A landscape with many valleys, sampled at points; each row gives a point and its height.
A ball rolls from a point to the lowest of its 6 nearest points, and stops where none of them is lower. Distance is the straight distance between rows; heights are no part of it.
z57: [145 169 156 170 194 140 131 123 215  92 117  92  92 123 160]  (h 226)
z372: [173  87  99 128  89  96 130 136 122 143 116 167 127 104 128]  (h 417)
z901: [124 103 129 131 126 126 133 150  82 143 161 140 118 141  99]  (h 91)
z938: [119  87 118 100  95 124 148 145  51 164 143 158 139 145  86]  (h 282)
z379: [125 175 141 151 183 142 121 101 212  96  89  89 113 124 163]  (h 298)
z679: [219 118 152 108  87  58 162 120 160 170 127 166 112  97 174]  (h 681)
z261: [ 72 147 141 103 129 154 127  85 103 125 157 103 181 151 133]  (h 540)
z802: [152 151 156 171 181 137 125 145 178 102 144 101  92 129 147]  (h 334)
z434: [ 31 193 103  94 118 181  96 138 124 111  75  99 151 145 101]  (h 567)
z181: [124  75 113  73  67 127 155 134  54 170 122 179 161 145  87]  (h 458)
z795: [106 152 156 138 157 143 124 105 146 119 152 101 140 143 142]  (h 764)
z167: [ 30 203  94 101 123 176 100 153 139 115  70  97 135 150  95]  (h 548)
z649: [104  92 122  96  99 129 152 142  43 166 155 150 141 157  80]  (h 240)
z775: [189 106 108 178 136 112 113 159 147 104 129 140  84  90 133]  (h 784)
z890: [154 159 162 176 188 137 130 139 200  95 133  97  85 125 151]  (h 290)
z856: [137  76 113  76  65 120 151 135  74 168 116 184 158 133 102]  (h 745)
z359: [118 134 154 144 152 134 129 128 116 127 172 110 123 145 124]  (h 416)
z516: [210 115 158  95  78  66 160 121 150 176 124 168 124 103 166]  (h 626)
z522: [105 109 137 117 125 128 143 131  69 151 174 128 134 158  97]  (h 123)
z644: [179 101 106 169 132 111 114 153 137 111 131 143  90  96 130]  (h 710)
z464: [130 152 161 154 173 140 127 122 165 107 146  97 116 134 146]  (h 439)
z417: [106 128 146 128 141 133 133 127  98 137 175 114 136 151 114]  (h 187)
z518: [141 139 154 162 166 134 127 146 154 114 156 103  98 133 133]  (h 488)
z996: [180  89 100 136  95  93 126 138 132 136 118 164 123  99 133]  (h 405)
z828: [ 68 182 112 114 141 157  98 107 159  99  67  97 143 127 139]  (h 519)
z517: [193  93 110 122  89  77 139 126 147 148 114 168 130  94 151]  (h 392)
z385: [131  83 111 110  94 118 137 150  72 153 137 162 134 134  95]  (h 342)
z449: [ 47 194  97 105 130 168  97 132 143 104  62  94 137 137 115]  (h 538)
z40: [ 83 129 139 103 123 137 149 105  56 155 187 118 163 170 106]  (h 141)
z544: [ 80 165 143 115 145 155 111  88 142 109 118  99 161 138 144]  (h 930)
z952: [ 58 156 129  97 125 167 111  81 110 113 129 104 183 141 133]  (h 664)
z898: [124 111 134 137 134 124 130 149  90 141 162 131 114 141 105]  (h 108)
z585: [157 103 118 159 131 119 117 157 119 121 141 135  96 113 117]  (h 549)
z364: [160 141 151 176 174 135 122 158 167  97 147 106  78 121 136]  (h 407)
z230: [ 83 134 153 116 132 138 138 101  91 140 177 109 159 158 121]  (h 337)
z196: [ 88 111 135  96 110 134 156 127  40 170 172 132 148 169  88]  (h 297)
z123: [154 130 146 174 163 127 119 157 147 109 154 115  85 125 129]  (h 559)
z906: [122 140 158 149 164 138 127 128 138 119 163 101 117 144 135]  (h 682)
z628: [108 176 136 139 174 146 116  95 196  96  85  91 126 122 159]  (h 350)
z613: [135 120 140 155 151 128 127 153 115 123 160 119 105 133 121]  (h 539)
z473: [ 98 172 142 135 168 148 113  96 180 103  96  94 138 128 155]  (h 457)
z467: [ 88 171 134 124 158 154 106  95 172 100  87  96 140 129 155]  (h 499)
z9: [ 45 168 117  86 115 179 100  96 112 102 100 104 176 138 125]  (h 605)
z346: [133 126 146 157 156 132 126 147 129 116 162 117 108 137 120]  (h 716)
z183: [ 91 185 116 130 162 154 108 104 187 100  65  96 128 118 152]  (h 437)
z756: [147  88 109 128 107 115 132 152  89 143 131 160 124 124 106]  (h 142)
z766: [ 61 169 124 100 131 166 107  90 131 103 100 102 168 134 137]  (h 720)
z885: [200  97  96 160 111  92 122 143 152 116 121 155 102  85 145]  (h 504)
z804: [193  93  97 145 101  86 128 131 147 131 116 162 115  92 146]  (h 365)
z103: [154  82 107 109  80 107 138 141  98 153 119 172 142 119 112]  (h 367)
z397: [ 65 189 101 119 143 160  99 122 163 102  55  93 127 128 132]  (h 502)
z445: [159  78 112  85  64 104 146 129 101 164 113 181 156 121 124]  (h 948)
z640: [166 111 120 171 144 121 117 163 132 112 141 130  86 109 124]  (h 255)
z539: [120 101 127 122 117 123 140 145  68 151 155 140 123 143  94]  (h 111)
z442: [154  92 110 146 116 113 124 152 107 132 137 150 110 116 110]  (h 193)
z129: [107  86 120  84  87 129 157 137  38 171 141 161 147 158  78]  (h 319)
z213: [180  92 100 155 113 102 122 150 129 123 122 156 106  98 131]  (h 415)
z569: [171 123 129 182 158 127 115 168 156  98 142 122  78 107 130]  (h 587)
z741: [192  95 118 105  76  81 147 123 142 158 112 171 138 102 154]  (h 434)
z754: [183  97 135  89  69  79 157 121 138 174 116 174 147 108 151]  (h 564)
z976: [209 100 100 147 102  81 130 129 158 133 119 159 113  82 154]  (h 281)
z461: [ 78 134 147 106 128 141 143  98  80 148 179 106 168 166 115]  (h 307)
z234: [167  81 117  93  69  94 147 128 113 163 116 178 150 109 131]  (h 636)
z537: [138 170 156 163 188 139 128 119 204  94 118  90 104 130 159]  (h 258)
z43: [142 176 151 163 194 140 132 113 220  93 100  89  97 124 165]  (h 280)
z484: [ 73 171 127 114 142 163 102  92 152 102  90 100 155 132 146]  (h 655)
z337: [146  78 106 105  86 113 138 140  86 158 122 173 140 126 104]  (h 608)
z971: [ 82 148 150 114 142 151 128  91 117 123 156 102 167 149 134]  (h 808)

Where does a ball stop that starts at each point below?
z445 => z901
z766 => z57
z346 => z901
z372 => z976
z434 => z57
z613 => z901
z802 => z57
z359 => z901

Two balls start at each pair of points below. Name the first point that both come to, or write never.
z167 and z828 => z183
z952 and z906 => z901
z364 and z518 => z57
